A landscape with many valleys, sampled at points; each row gives a point and its height.
From any point a ball takes the steepest step (drop divided by distance) to one of its 4 nearest points. It stops when none of these is lower. Distance is the straight distance between rows; heights are no part of it.
J_829 height 4.26: [  4  -8  -3  -8 -17   2 -12  13 -11  11   3 -21  -5   0  10  -4   5  -7
  -6  -9]
J_315 height 3.60: [-14  13   2  20  -9  -9  25 -17 -62 -17  10  39 -15  30   3 -21  -3   0
 -25 -14]
J_955 height 0.93: [ 12 -11  -4 -17 -15 -25 -10   8  -9  19  -6 -27   5  -1   0 -12   1 -17
   9 -16]
J_568 height 5.92: [  5 -13   5  -6 -15 -19  -8   1 -31   9 -10  -2  -3   5   2  -9 -10 -20
  -4 -13]
J_925 height 1.82: [  0  11  12   7  -8  39  29   1   4 -18  27   6 -21   1  22  -4  15  21
 -55   9]
J_689 height 2.53: [  7  18  18  -5  13  48  11 -27   2  -4  -7   5   2 -40  13  30   9  21
 -18  31]
J_37 height 1.81: [  8  24  14  -4  18  59  17  18  24 -12   8 -15 -14 -14   0  -1  17  31
 -18  12]
J_594 height 2.85: [  2  -9   1   1  -4  26  -5   7   9 -12   3  20  -7 -10  11  22   2   4
 -16   9]
J_444 height 1.77: [  4  25  23   5  10  62  27  -4  20 -13  11   0 -16 -21  12   8  20  37
 -40  19]
J_539 height 3.52: [  9   1 -18   0  -2 -23   5  21  36  12  21 -57   3   8   2 -20   3  -2
  19 -23]
J_12 height 1.88: [  4  22  17  -8   1  41  37 -54  25 -11  -2  46  15 -43   1  22  12  34
  -4  40]
J_514 height 1.87: [-12  -4 -11  15 -11   2  20 -18 -12 -31  13  65   1  24  -2   5 -21   2
 -12   7]
J_198 height 1.85: [-12   1  -9  10 -17   4  34 -27 -11 -27  14  72  -2  22  16  10 -11   8
 -23   0]
J_698 height 3.36: [ 24  11 -26  -4  14 -46  23 -24 -28  20 -30 -27   5  38  -8 -48  -1  -9
  22 -23]
J_99 height 2.29: [  8   5  -7  10   5  48   4  21  30 -27   7  16  -5  -4  -2  11   2  29
 -10  17]
J_45 height 3.89: [ -1   1   3   6 -17 -11   9  -2 -49  -7  -6  25  -7  31   4 -10  -3  -6
 -16 -12]
J_845 height 2.06: [  3  11 -17  15  -7 -15  -2   6 -37 -15 -27  15  -2  37 -19 -34  -5  -1
  22 -12]
J_795 height 3.67: [ 19  -5   4 -19 -24 -25  19  -5 -23  32   9 -44  -4   8   9 -34   4 -13
  -6 -27]
J_933 height 2.96: [  2  25 -12  -1  13 -12  16  28  67   1  30 -54   0  20  -8 -32   8   7
  11 -32]
J_920 height 2.61: [-10 -11 -17  20  -3 -17 -22  27   3 -27  -7  32  17  25 -22  -9 -23  -4
  18   4]
J_990 height 2.63: [ -6   6 -14  20   3  30   0  43  34 -25  12  15  -6  23  -5  -7   0  19
  -2   1]
J_146 height 3.16: [-12 -14  -4   2 -13  -3  -4   4 -19  -9 -10  40  10  10  -6  19 -16 -12
   6  -5]
J_715 height 2.71: [ -4 -10 -17  19 -11  11 -10  27  10 -22   1  16   2  19  -1  -1  -8  -1
   1   5]
J_642 height 3.30: [ -4 -20  -1  -9 -12  -9 -28  14  -5  -2 -12  12   3  -5   0  17  -9 -12
   9  -1]
J_307 height 1.56: [ -9 -17  -5   2   3 -38 -46  29  24   9  -3 -33   8  -8 -11  -1  -1 -18
  28  13]
J_729 height 2.23: [  7  17 -22  22 -13 -11  12  21 -12  -9   4 -20  -2  41  -9 -45   1   6
  14 -13]
J_302 height 5.01: [  6  -2   9 -12 -12  24   0   3  -6   2  16 -11  -9 -13  24  10   9   0
 -23  -1]
J_974 height 2.73: [ -8 -17 -11   4 -10   0  -4   6 -11 -23  -5  48   8  16  -1  13 -19  -4
   3  -5]
J_36 height 3.35: [ -5 -14 -12  13  -6 -22 -32  30  11 -10 -15  10  10  10 -15  -7 -12 -12
  22   3]
J_545 height 2.40: [ -4  -3 -19  18  -5  32   8  17  17 -35   7  32   4  14   1   6  -9  12
 -16  13]
J_517 height 3.29: [ -2  -6   4  -4  11  34 -10 -10  11  -7 -10  15  15 -34  11  39   0  10
   1  25]
J_499 height 3.09: [ -3 -15  -6  -6  -2  22  -5  -8  14 -12  -8  32  13 -17   4  33  -6   1
  -4  20]
J_559 height 3.10: [  3  20  19   5  23  65  10  -2  26 -13  -8  -9   6 -33  -7  22   5  33
  -6  28]
J_774 height 3.03: [  3  -3 -12  17 -12 -43 -18  26  10   4  -8 -22   8  21 -14 -26  -3 -11
  34  -9]
J_11 height 2.24: [  1  -1   4   3  -7  24  10 -10 -12 -12  11  28  -8 -10  16  22   1   6
 -34  12]
J_652 height 2.60: [  0  -6  -2  10 -18   0  -1   7 -24  -9   1  21  -1  15   0   0  -6  -9
  -9  -9]
J_96 height 2.97: [ -2 -14 -10   2  -7  13 -15  13   4 -14  -4  21   5   0   0  22 -12  -4
   0   6]
J_678 height 3.01: [ 12   7  20 -10  22  46 -24  -8  10  10  -6 -30  11 -35   8  21   8   9
   4  26]
J_341 height 2.84: [  6  -3   0  -1 -20   7  11   8 -21   2  14 -10 -11   9  21 -12  10  -1
 -30  -9]
J_538 height 1.22: [ -2  14 -21  26  -9   4   2  43  15 -24  16 -11  -9  39  -7 -30   2  19
   7 -10]
J_619 height 4.15: [-10  12 -10  22 -12   3  23  -5 -44 -36  13  37  -8  34   8 -18  -5  14
 -15  -8]
J_723 height 2.04: [ -4  -3   9 -16   6  22  11 -49  10  -4  -8  43   9 -35  16  45   5   7
 -10  25]
J_10 height 1.75: [ -8   8   2  -9  -5  -3  39 -62  21   6  17  69  -3 -24  19  25  16  19
 -32  23]
J_675 height 7.70: [  3 -10  14 -13  -9  -2  -8   0 -25  13  -1  -9  -8 -15  15  15   4 -19
 -15  -7]
J_135 height 5.46: [ -7 -19   4 -14  -5  -1  -3 -15 -19   0  -5  34   6 -14   2  37 -10 -11
  -9   3]
J_595 height 3.17: [  1 -11  -6   4  -9 -25 -11   2 -38   7 -28  17   5  26 -16 -10 -13 -22
  22 -16]
J_940 height 1.84: [  8  29  31  -8   8  57  20  -4   1   2  21 -27 -26 -23  22   0  34  25
 -45   6]
J_34 height 1.90: [-13  -2 -17  14 -12  11  30 -19  -5 -33   8  60   0  15  15   5  -6   9
 -34   4]
J_548 height 0.99: [ -5 -12   6  -5   7  -6 -42  17  18  16  -3 -35  11 -27  10  17  11  -4
  29  11]
J_122 height 2.14: [ -1  38  20  11  23  58  25 -14  38 -24 -16  13  26 -29 -21  20   0  42
  25  36]
J_389 height 1.60: [  3  18 -14  15  -4  25   5  43  37 -17  24 -23 -14  30   0 -28  12  13
   2 -19]
J_909 height 2.05: [  2  32  37  -3  11  30  26 -70   3   4  -3  24  33 -50  -7  30  14  30
  -8  42]
J_508 height 2.88: [-10 -20   5 -20  -6 -24  -8  -7 -40  15 -22  29   1  -3 -20  28 -16 -27
  11 -15]
J_101 height 1.67: [ -2  22 -27  33 -11   6   1  35   4 -29   8   0  -1  50 -12 -47   4  16
  18 -13]
J_890 height 2.65: [-10 -15 -11 -11  -8   9   3 -22  10 -16   2  60   9  -8   3  37 -12  -7
   1   6]
J_598 height 2.01: [  6 -11   0  -1   5 -14 -25  24  30  14   5 -40   3  -9   1  -8   8  -4
  19   1]
J_771 height 2.26: [ -7   3 -21  27   1  -3  -2   4 -25 -33  -9  47  14  33 -21 -17 -20  -1
  18 -11]
J_732 height 1.43: [-13   3  10  12  30  30 -40  25  61 -16  -7 -18   3 -17 -17  10   8  23
  26  30]
J_416 height 3.49: [  9  20  31  -3  31  44  -7 -39  -9  16  -1 -22  17 -43   7  32   9   8
 -13  34]
J_855 height 3.63: [-17   0  11  -2  -7 -18  16 -27 -37   2  19  54 -14   1  10  18  -5  -8
 -39  -9]
J_405 height 1.61: [ -2   0  -6  -7  -1  35  17 -29  23 -22  -3  49  12 -22   7  30  -5  19
  -4  26]
J_262 height 3.31: [ -6   2  -2  -8  22 -39 -20   8  69  12  21 -69   6 -17 -11 -12   9  -7
  29  -5]
J_865 height 3.40: [  8  16 -19  19  -5 -32  10  28  23  -6   0 -35   7  33 -18 -44  -8   3
  20 -15]
J_921 height 8.55: [  8 -16  15 -22 -15   0  -8 -12 -30  29   6 -24  -7 -28  22  10   9 -21
 -12 -10]
J_537 height 2.49: [ -6 -23  -9  -4  -2 -62 -38  21  17  10 -24 -20  11   6 -30  -8  -9 -29
  34   3]
J_252 height 8.88: [ 14   4  14 -26  -9  16   3  -6   3  31  28 -60 -11 -24  26  -6  23  -2
 -10 -17]
J_268 height 3.21: [  6  -3  -9  10 -15 -16 -11  15 -23  -7 -13  -5   1  28  -9 -19 -10  -9
  14 -13]
J_125 height 4.46: [ 24  15 -45   9  43 -56  15 -39   8   3 -37 -44   6  32 -22 -56 -12  -6
  37 -12]
J_681 height 8.37: [  1 -11  14 -21  -9  -2 -17  -9 -32  22   0 -13  -5 -30  17  20   7 -20
 -16 -12]
J_816 height 0.53: [  4   0   0   6 -21   4   9  15 -20  -5   8   2  -6  18  11 -13   4  -1
 -16 -11]
J_430 height 9.01: [  9   3   6 -18 -17  11   9   6   1  15  20 -44 -10 -14  25  -8  19   3
 -19 -10]
J_254 height 2.57: [  4  -2 -12 -15   5 -42  13   9  36  26  18 -70  16  -9  -7 -22  -7  -1
  19 -29]
J_353 height 4.99: [ -4  -8  23 -20  -9 -18   0 -14 -52  28   2   5 -16  -9   6   9  -1 -25
 -28 -16]
J_23 height 3.12: [-24 -11   0 -14  -7 -16  20 -32 -24   9   6  72  -5  -3 -11  36 -15 -23
  -7  -3]
J_738 height 2.91: [ 15  -7 -12  -7  -6 -41   6  10  21  27   4 -60  14  -1  -1 -22  -9 -13
  20 -24]
J_22 height 3.68: [-21 -20  14 -24   1 -10  -2 -23 -29  15  -4  41  -1 -24  -5  48  -7 -27
  -7  -5]
J_147 height 3.26: [-19 -11  22 -23  -2 -21   7 -21 -54  30  -7  31 -17  -6 -12  26 -10 -29
 -12 -14]
J_330 height 4.10: [ -5  -6 -17  17 -12 -15 -11  29  -5 -10  -6  -3  -1  24 -16 -21  -9  -1
  14  -4]
J_721 height 4.51: [ -4   1  17 -19  10  21 -20 -23 -18  18   0  -7   5 -39  17  35   8 -10
 -11  17]
J_558 height 3.86: [ 12   5 -23   4  -2 -38  10  17  23   9   6 -45   5  24 -13 -41  -4  -5
  21 -19]
J_834 height 4.29: [  6 -15   2 -17 -17 -30 -16   8 -36  25 -24  -4  -5  13 -11  -8  -8 -24
  17 -14]
J_215 height 4.06: [-14 -23   6  -8  -7 -17  -7 -11 -43  -1 -17  44  -2  11 -19  22 -21 -24
   1 -10]
J_349 height 2.82: [  3   6 -12  12 -10  35   6  32  20 -25  14   3 -16  28   7 -12   0  19
 -15  -2]
J_986 height 2.89: [  5  -4  -2  -9   0 -14  -3  20  48  16  18 -62   2  -9   4 -15   6  -4
  17 -14]
J_742 height 2.08: [  2  23 -29  35  -3 -15   5  25 -17 -33  -9  -7  -6  46 -12 -48  -2  12
  27 -11]
J_683 height 2.15: [-13 -14 -28  22   0  -7  -6   6  -3 -32 -15  65  24  25 -15   4 -30  -7
  18  -1]
J_75 height 2.59: [-19  22  -1  23   0 -19  37 -29 -54 -12  20  64 -14  19  14 -13  -5   6
 -37  -5]
J_97 height 2.99: [-24 -23  13 -17  -3 -17   5 -22 -47  15  -3  50  -9  -7 -11  35 -15 -27
 -10 -10]
J_730 height 3.37: [  7  -9 -11   2  -1 -47  -5  18  32  17  -3 -43  11   0 -13 -23  -5 -13
  22  -7]
J_874 height 1.37: [ -6   1   5   6  -6   8  31 -27   2 -10  17  52 -10  -3  20  19   5   9
 -47  12]
J_806 height 2.81: [ 14  -7 -11  -9  -8 -44   0  -1 -16  24 -20 -34   8  16  -9 -24 -11 -20
  23 -18]
J_283 height 2.07: [ 11  16 -21  15  -3 -29   5  -3 -38   1 -26 -12  -2  40 -16 -44  -2  -2
  29 -16]
J_572 height 2.34: [ -6   9 -18  13   1 -12 -10  44  43  -8  17 -30  -3  29  -9 -33   5   5
  15 -12]
J_241 height 2.93: [  3   6  24  -2  -4  31   9  -8 -10   7  24  -8 -21 -22  35   5  18  10
 -45  10]
J_979 height 2.41: [  4   4  22   6  35  43 -26  -4  22   9 -13 -24  19 -34  -4  27   5  14
  20  35]
J_620 height 2.30: [ -4 -12  -6   4  -1 -28 -36  34  35  -4  -3 -21   1  -1 -18  -6   2  -8
  22  11]
J_906 height 1.59: [ -6  10   7   1  28  22 -24  31  70  -3   9 -38 -10  -7 -10 -10  17  15
  15  12]
J_993 height 3.02: [  6  -1 -11   6 -13 -10  -5  30  16  10   8 -30   4  10  -1 -17   5   1
  14  -9]
J_322 height 4.82: [-11 -19  10 -21  -5  -2 -12  -5 -26   6 -10  31  -1 -16   0  35 -13 -22
   5   3]
J_893 height 2.17: [ -2   9 -24  32  -9  19   4  29  -6 -39   9  20  -6  40   2 -22  -5  15
   2  -8]
J_59 height 1.79: [  2   1   3  -2  -1  32  12 -16  10 -18   6  32   1 -25  13  34   0  11
 -21  21]
J_429 height 3.07: [  4  -3  -3  -6  -1   6 -15  27  30  10  14 -44  -7  -6   5  -2  10   4
  13  -8]
J_89 height 1.31: [ 16  -6  -4 -23  -2  -1   3  -2  23  39  31 -71   5 -27  17  -7  10   3
  10 -19]
J_864 height 1.71: [-10  -7 -10   6 -15   9  32 -29  14 -25  13  75  15   7   4  11 -10   5
 -11  11]
J_550 height 2.36: [-17 -14  -6  -2  -6   1   9 -14 -23 -13  -2  62   5  10  -1  21 -14 -11
  -9  -2]
J_5 height 3.39: [ 13   1  -9   1 -13 -29   0   5 -28  16 -18 -24   0  29  -5 -36  -1  -7
  17 -16]
J_298 height 2.13: [  2   7   0   0  10  45  -2  34  34 -10  13 -23 -11   0   5  -3  15  16
   0   3]
J_176 height 2.18: [ -4  19  14  15  33  57  -7  23  58 -21 -16  -1   2 -18 -16  12   1  39
  16  27]
J_117 height 2.98: [  9   5   8  -4  16  52   6  -7  25 -13  -7   3   5 -30   3  23   1  24
  -8  27]
J_696 height 2.37: [ -1  14 -27  35   0 -10 -11  18 -13 -39 -11  22   4  42 -19 -35 -10  10
  26  -7]
J_756 height 4.63: [ 17   6 -34   8  27 -70   1 -15  13  10 -35 -35  13  33 -27 -46 -12 -17
  38 -11]
J_983 height 1.96: [  2  19  10   9  30  52 -11  28  57 -17  -1 -11 -11 -13 -14   0  13  30
  13  21]
J_294 height 1.39: [ 10   4 -18   6  -2 -35  -9  -1 -33   4 -25  -1  -4  37 -21 -34  -4 -15
  35 -10]
J_510 height 2.00: [ 12 -10 -10  -5   5 -55 -14   4 -13  25 -36 -19   7  29 -20 -28 -13 -25
  38 -18]
J_187 height 2.20: [  6   8   4   8  20  54   5  21  42 -25  -3  -1  -2 -15  -7  10   5  28
  -5  18]
J_113 height 5.20: [-12  -6  22 -11 -10 -23  12 -15 -60  17  -1  19 -16   9   6   2  -5 -16
 -26 -14]
J_569 height 0.89: [-19   0   6  -5  21 -17 -55  11  57   7   1 -55   4 -21 -10   2  12  -8
  39  24]
J_391 height 5.31: [  7   5  -2  -5 -22 -19  14  -5 -42  15  -2 -25  -6  23   7 -36   2  -9
  -6 -20]
J_886 height 4.52: [ 21  -1 -28   8  30 -63  26 -14  22  18 -12 -56  23  22 -28 -47 -24  -9
  21 -22]
J_278 height 3.34: [  1   8 -14  -5  14 -28  14  18  65   6  26 -61   2   7 -10 -29   2   4
  15 -31]
J_794 height 3.04: [  2 -14  -3   0 -14 -14 -21  15  -2   8  -8 -12   4   2  -3   0  -5 -13
  15  -8]
J_394 height 3.00: [ -4   3  -2  -5  20 -21 -10  13  67  15  23 -63   3 -12  -7 -14   6   4
  25  -6]
J_145 height 2.38: [ -9  -7 -19  20   1 -20 -18  13 -21 -23 -26  40  12  31 -26 -13 -19  -4
  30  -5]
J_351 height 1.66: [-17  18  19  16   5 -33  28 -24 -71  11   9  45 -26  15   4 -13  -3   1
 -33 -18]
J_656 height 1.70: [  4  12  14  -1   2  41  26 -18  11 -16  13  18 -17 -22  14  21  13  23
 -37  20]
J_894 height 4.64: [  5  -8 -16   4  26 -57  32  -5  42   9  16 -68  23   4 -24 -36 -26  -1
   7 -30]
J_505 height 5.62: [ -5  -1  20  -3  -8   2  14 -12 -31   5  18  21 -14  -5  28  12   5 -12
 -46   1]
J_235 height 2.46: [  3 -19   2 -11  -8 -27 -26  18   0  20 -11 -25   7  -7  -9   4  -1 -24
  22 -11]
J_354 height 5.33: [  1 -18  13 -23 -18 -24  -9   1 -44  28 -16   2  -5  -2  -5   6  -2 -26
   1 -17]
J_938 height 1.99: [  5  37  28   1  17  57  38 -32  20 -17  -4  14  15 -36 -10  19   9  44
 -13  37]
J_170 height 2.12: [  0   5  -1  13   7  28 -15  35  38 -16   6  -5  -5  -1   0   4   1  20
  -1  13]
J_72 height 8.87: [  9  -7  11 -21   0  10 -28  -7  -1  31  11 -49   3 -32  23  13   9 -14
   3   0]
J_48 height 5.57: [-12  -5  17 -22   4   7  -9 -24 -30  17  -5  15  -1 -33  17  49   6 -14
 -17   6]
J_431 height 1.98: [ 15   2  -7 -16  -5 -15  18   7  30  30  30 -71   5 -14  14 -19   8   3
   8 -31]
J_447 height 6.04: [  3  -3  10 -17  -9 -35   9 -28 -57  28 -13  -2 -17  17  -6 -28   2 -15
  -5 -22]
J_8 height 1.86: [  2  -1   2  12  -8  33  29  -4   3 -25  18  30  -9   2  20   7   3  15
 -41  10]
J_68 height 2.27: [ -4   4  13   6  26  44 -22   0  34  -6 -13  -8  12 -26  -7  27   2  19
  13  33]
J_725 height 4.32: [  5   0  15  -8   9  32 -13  -2  -3   9   3 -27  -1 -28  17  19  16   7
  -8  12]
J_107 height 1.49: [ -1   2   7   2  25  35 -25  29  43  -6  -6 -23  -1 -16   0   5  14  20
  12  20]
J_217 height 3.88: [  8  -4  -3   1  -6  15 -17  27  12  -2   5 -11  -2  -9  14   8   3  -2
  -4   2]
J_788 height 2.03: [  6  15   3  -8   2  47   4  29  34   0  17 -30 -24   5  10 -15  29  23
 -15  -5]
J_301 height 8.75: [ 11   0  20 -26   2   8 -19 -14 -14  32  18 -54   0 -35  27  12  13  -5
  -7  -6]
J_334 height 5.95: [ -1   2  20 -20   0  16   0 -23 -17   7  12  12  -3 -40  26  36  10  -7
 -32  15]
J_460 height 7.82: [ 16   3  20 -14  -6  17   2 -12 -15  22  20 -35 -17 -30  30   2  19  -5
 -27   0]
J_455 height 5.54: [-14 -15  21 -28   0 -13 -11 -18 -41  32  -5  12  -2 -30   3  38  -3 -33
 -16 -11]
J_937 height 2.35: [-12 -23 -18  11  -1   0 -16  14   5 -15 -13  41  10   4  -6  21 -22  -3
   8   4]
J_457 height 1.62: [ -6  -1  -8 -10 -12  10  35 -47  19 -12  16  76   8  -8  11  21   0   4
 -18  17]
J_995 height 2.80: [  1  17  35 -12  26  41  -9 -58 -15  20  -9   3  28 -43   8  50   5   8
  -6  40]
J_941 height 0.52: [-23 -28   8 -28  -7 -20  -1 -22 -44  16 -18  37  -7 -17 -19  41 -19 -33
   2 -14]
J_918 height 2.09: [ 10   7 -14   4  -9  10   5  33  18  -5  15 -29  -5  17   2 -18   9   7
   4  -9]
J_112 height 4.58: [  5  16  -4  15 -13  -8  17   2 -41 -12   2   1 -11  37   0 -35   3   6
   0 -17]
J_691 height 1.16: [ -7 -11   1  -4   7 -29 -38  17  39  12   3 -49  11 -24  -3   4   5  -8
  38  11]
J_551 height 0.55: [  4   2  12  -9  24  10 -41   5  36  21   3 -55  12 -29   2   9  16   6
  28  19]
J_493 height 5.36: [ -8 -10  16 -25  12  12 -16 -25 -25  20  -8  12  10 -42  10  61   1 -17
  -5  11]
J_525 height 1.69: [ -7  -6  -2   3  -9  14  22 -13  -4 -24  12  56   4  -1  15  22 -10   4
 -27   7]
J_451 height 2.94: [ 13   3 -10  -7 -23 -29  11  13  -3  20   4 -43   5  14  -2 -28  -1 -12
  12 -21]
J_287 height 1.05: [  9   9 -24  13  11 -51 -14   2  -9   2 -40  -6   2  40 -36 -41  -7 -13
  43  -5]
J_4 height 4.45: [ -4 -16  10 -16   1  14 -27   2  -4   8  -9  -9   5 -31  15  33   3  -9
   0   4]
J_810 height 2.25: [ -2 -16  -6   8  -2 -53 -34  24  18   3 -16 -17   4   9 -22 -13  -1 -18
  35  -1]
J_180 height 2.90: [  5   7   3  -1 -15  23   7  18   1  -1  24 -20 -21   8  20 -16  18  10
 -24  -5]
J_873 height 1.95: [  3  22  18  -3   0  29  34 -53  16 -10  14  41  -4 -33  14  24  18  29
 -37  34]
J_142 height 6.03: [  4  -9  15  -8  -4  14 -13  -3 -11   6   8  -3   0 -26  22  24   7  -1
 -20   7]
J_536 height 2.10: [  2   3   9  -9   6  31  14 -30   2  -5   3  27   1 -34  19  36   9  15
 -20  22]
J_513 height 2.47: [-10  -7 -29  30  -2   9 -15  35  17 -35   2  32   4  29  -8 -10 -14  12
  11   3]
J_336 height 3.18: [ -4  -1  -8   6   3 -34 -14  28  48  -3  12 -40   2  13 -16 -21   4  -4
  21  -6]
J_658 height 1.78: [  2  19  26   2   8  29  31 -24   3  -5  20  25 -20 -22  26  13  22  27
 -65  21]
J_945 height 1.89: [  1  15   9   2  11  55   5  34  45 -15   2 -12 -21  -2   4 -10  17  32
  -7   1]
J_232 height 2.77: [-10 -14 -12  17   0 -47 -37  23   6  -6 -27   5  12  18 -27 -14 -14 -21
  35  -1]
J_582 height 2.02: [  4  25  37   7  16  52  25 -30   3  -5   4  -5  -5 -36  15  18  18  27
 -37  24]
J_789 height 5.41: [ 12   4  19 -13  11  40  -6 -11  -6   9  10 -31  -4 -37  22  11  18   8
 -21  15]
J_320 height 1.72: [ -8 -16 -15  14   4  11 -20  19  31 -30  -8  40  14   0  -4  16 -17   5
   5  22]
J_111 height 4.27: [-12   7  17  -1  -4 -34  14 -25 -66   6  -6  26 -19  19   5 -17  -1 -10
 -19 -17]
J_136 height 3.81: [  5  -6 -13   4   4 -68 -18  16  33  15  -9 -48  15  17 -25 -29 -12 -21
  31  -4]
J_650 height 1.97: [ -5 -20 -25  23   1   6  -9  14  25 -38  -5  49  17  16 -14  11 -22   5
  17   9]
J_748 height 1.83: [ -6  -9  -2  15  18  29 -26  23  45 -22  -4  10   1 -15 -13  14   0  18
  18  26]
J_439 height 4.33: [ -3 -20   1   2   3  -3 -43  22  17  -1  -9  -2   4 -13  -9  20  -2 -11
  15  10]
J_589 height 2.70: [  9  23  30  -3  19  53  13 -21   2  10  13 -23 -10 -34  18  10  25  17
 -39  18]
J_556 height 4.37: [ -9   3   6  16 -14   3  22  -6 -34 -15  18  29 -10  21  20  -2  -6   8
 -32  -1]
J_79 height 2.58: [  3  -1 -10  11  -9  16  -7  33   9 -15  12  -9  -4  19   1 -11   1  11
  -5  -3]
J_20 height 2.28: [ -8  10  -2  17  24  34 -14  42  62 -26   5  -2 -11   8 -15  -2  10  28
   6  11]
J_347 height 1.52: [  3   0  -1   5 -11  21  29 -35  23 -18   9  60  -2  -8  11  21   4  14
 -20  22]
J_705 height 2.83: [ -1 -17  -6   0  -6 -39 -24  13 -25  11 -25  12  10  23 -25  -6 -13 -26
  31 -12]
J_877 height 4.42: [ -4   7  -2  20 -17  19  26  11 -19 -27  26  17 -17  26  15 -15   2  12
 -36  -6]
J_686 height 2.22: [  1  14  17  -8   8  19  25 -53   1  -1  10  30   4 -40  15  43  15  20
 -34  29]
J_261 height 1.74: [ -1   2   9  -5   6  39  18 -41  14 -15  -6  28   9 -37  10  37   1  23
 -12  33]
J_534 height 2.95: [  9   6  10 -11   5  21  -4  15  36  20  21 -57  -4 -21  13  -3  18   5
   9  -8]
J_209 height 5.27: [  4  -3  17 -17 -21 -27   9 -10 -50  28   2  -9 -15   3  14 -12   6 -15
 -33 -20]
J_489 height 4.18: [ 16  27 -46  15  25 -39   9 -16 -15 -10 -36 -24  -2  39 -20 -55   3  -1
  46 -12]
J_507 height 0.90: [ -1  -2   9   3  25  16 -45  21  47  10   1 -38   6 -22  -3  11  11   6
  20  22]
J_214 height 2.21: [-15 -14  -1 -15  -7   0  18 -36   0  -5  10  64   1 -10   8  35  -3  -5
 -12   3]
J_265 height 4.31: [  1  10  -9  17 -17   5  16  10 -36 -27  16   7  -8  42   7 -30   1   9
 -11 -12]
J_860 height 0.41: [ -1   2  11   0 -17 -13  14  -7 -51   7   4  14 -15  19   8 -19   2  -8
 -20 -20]
J_718 height 2.48: [  7 -12   4 -12  -6 -23 -18  16  11  27   0 -49   7 -16   2  -4   5 -14
  17  -9]
J_195 height 1.68: [-16  14  10  17  -2  -6  36 -27 -16  -2  30  65 -13   1  26  11   1  12
 -58   3]
J_28 height 9.02: [ 10  -5   8 -21 -14   2  -9   2  -5  27  15 -46  -3 -19  21   2  13  -8
  -2 -13]
J_194 height 3.74: [ 16  -5   1 -17 -14 -33   8  -6 -35  30 -16 -27   0  16  -1 -25  -4 -22
   5 -24]
J_934 height 4.28: [ 20  -4 -23   2  10 -56  13  -3   7  21 -17 -46  20  25 -16 -41 -16 -14
  26 -20]
J_651 height 1.63: [ -3 -28  10 -17 -11 -17 -32  10 -22  15 -21  11   4 -18  -4  26  -8 -25
  15  -9]
J_606 height 6.02: [-10  -7  22 -15  15  25  -6 -39 -11   8  -5  20   0 -38  20  45   6  -5
 -20  18]
J_437 height 2.19: [  9   8  11  -5   5  46   3  14  13   3   8 -23 -19 -13  12   3  18  18
 -18   5]
J_124 height 2.33: [ -2   1 -23  26 -16   8   1   9 -19 -37   4  34   1  31  -5  -9 -15   4
   1  -2]
J_973 height 4.14: [ -6   7 -13  18 -14  -4   3  22 -24 -21  -2   8   0  40  -2 -28  -6  -1
  12  -9]
J_43 height 2.39: [  3  36  39   6  24  53  18 -48  -4   7 -11   0  30 -43  -3  30   7  30
  -4  41]
J_661 height 2.56: [ 12  13 -16  15 -15 -22   8  15 -13   0   0 -21   2  40 -13 -43   0  -1
  16 -13]
J_533 height 1.92: [-19   3  -3  -4 -13 -19  41 -51  -7   5  25  86  -7   3   7  18  -2   3
 -25   3]
J_3 height 3.13: [ 20 -10  -5 -18 -15 -38  15   0   3  32   3 -53  11  -2   0 -26 -10 -11
  15 -28]
J_227 height 5.32: [  4 -14   5 -17  -5 -28  -1 -14 -55  18 -29   1 -11  26 -14 -14 -10 -19
  10 -24]
J_603 height 2.11: [ -3   0 -19  24   6 -34 -19  16 -20 -11 -28  15   5  33 -29 -29 -10  -9
  37 -10]
J_747 height 3.77: [  0  -6  20 -18  17  30 -38 -11  -9  27 -10 -19  11 -42  14  39   7  -3
  13  19]
J_994 height 2.31: [  7   0  -3  10  12  45   6   5  45 -30  -6  26   8 -15  -6  20  -5  27
   1  28]
J_497 height 5.77: [ -3 -16  12  -5 -16  -2  -7   4 -31   2   2   2  -8   0  13   7  -9 -11
 -17 -10]
J_773 height 2.32: [ -7  20   2  -1  20  -2 -13  32  80  -2  18 -46  -6   7  -3 -24  18  10
  20  -8]
J_529 height 7.72: [ -4  -9  21 -19  -4   5  -6 -17 -34  15  15  -1 -10 -29  21  23  11 -15
 -27   4]
J_137 height 1.48: [  1  -6 -16   5   8 -61 -29   5  -5  12 -44  -8   6  31 -34 -25 -12 -17
  44  -8]
J_824 height 4.23: [  9   1 -20   7  11 -59  15   5  37   8  -2 -53  21  24 -25 -44 -16  -8
  22 -13]
J_987 height 2.16: [-13  -7 -31  22  -5  14   8   4   2 -37   2  59  16  24  -6   5 -21   3
   2  -1]
J_735 height 5.97: [  4  -8  15 -23 -26 -26   7 -13 -50  32  -4 -21 -17   3  10 -15   2 -26
 -14 -24]
J_665 height 3.41: [ -5 -27   6 -13  -1 -32 -20   4 -35  19 -41  14  -2  16 -34  10 -16 -31
  32 -15]
J_792 height 4.08: [-12 -21  -2  -6  -6  -9 -14   5 -16   0 -11  27   6  -2  -7  27 -13 -20
   9  -3]
J_532 height 2.92: [ 22   5 -20 -15  10 -45   9 -20 -32  26 -41 -22   0  38 -17 -37  -7 -13
  30 -21]
J_19 height 3.75: [-13  -7  16  -8  -1   7  10 -32 -18   3   4  42  -7 -20  18  39   5  -5
 -32  11]
J_73 height 2.72: [  5   3  12  -2  10  41  -9  16  21   5   5 -29  -7 -24  11   4  14  18
  -5  14]
J_958 height 3.99: [-21  -8  11  -9  -4 -18  23 -33 -40   6   4  53  -9   8  -4  21 -12 -14
 -19 -11]
J_328 height 3.83: [ 16  16 -32   7   7 -37  17  -7  -6   7 -15 -38   5  38 -12 -60  -8  -1
  27 -17]
J_755 height 3.38: [-23   6   4  11   0 -23  32 -27 -45  -6   4  66 -15  12  -1   6  -8  -5
 -25 -10]
J_966 height 2.45: [ 12   8  -4  -5 -14  19   9  30  15   2  17 -35  -8  14   5 -20  15   5
  -7 -14]
J_231 height 2.44: [  1 -15 -13   7   4 -34 -28  13 -18   3 -34  21   6  23 -36 -10 -16 -26
  40 -12]

Where does a ball stop that starts at each point below?
J_921 -> J_816
J_788 -> J_656
J_661 -> J_538
J_986 -> J_551
J_865 -> J_538
J_556 -> J_351
J_771 -> J_320
J_429 -> J_551
J_789 -> J_656
J_217 -> J_538
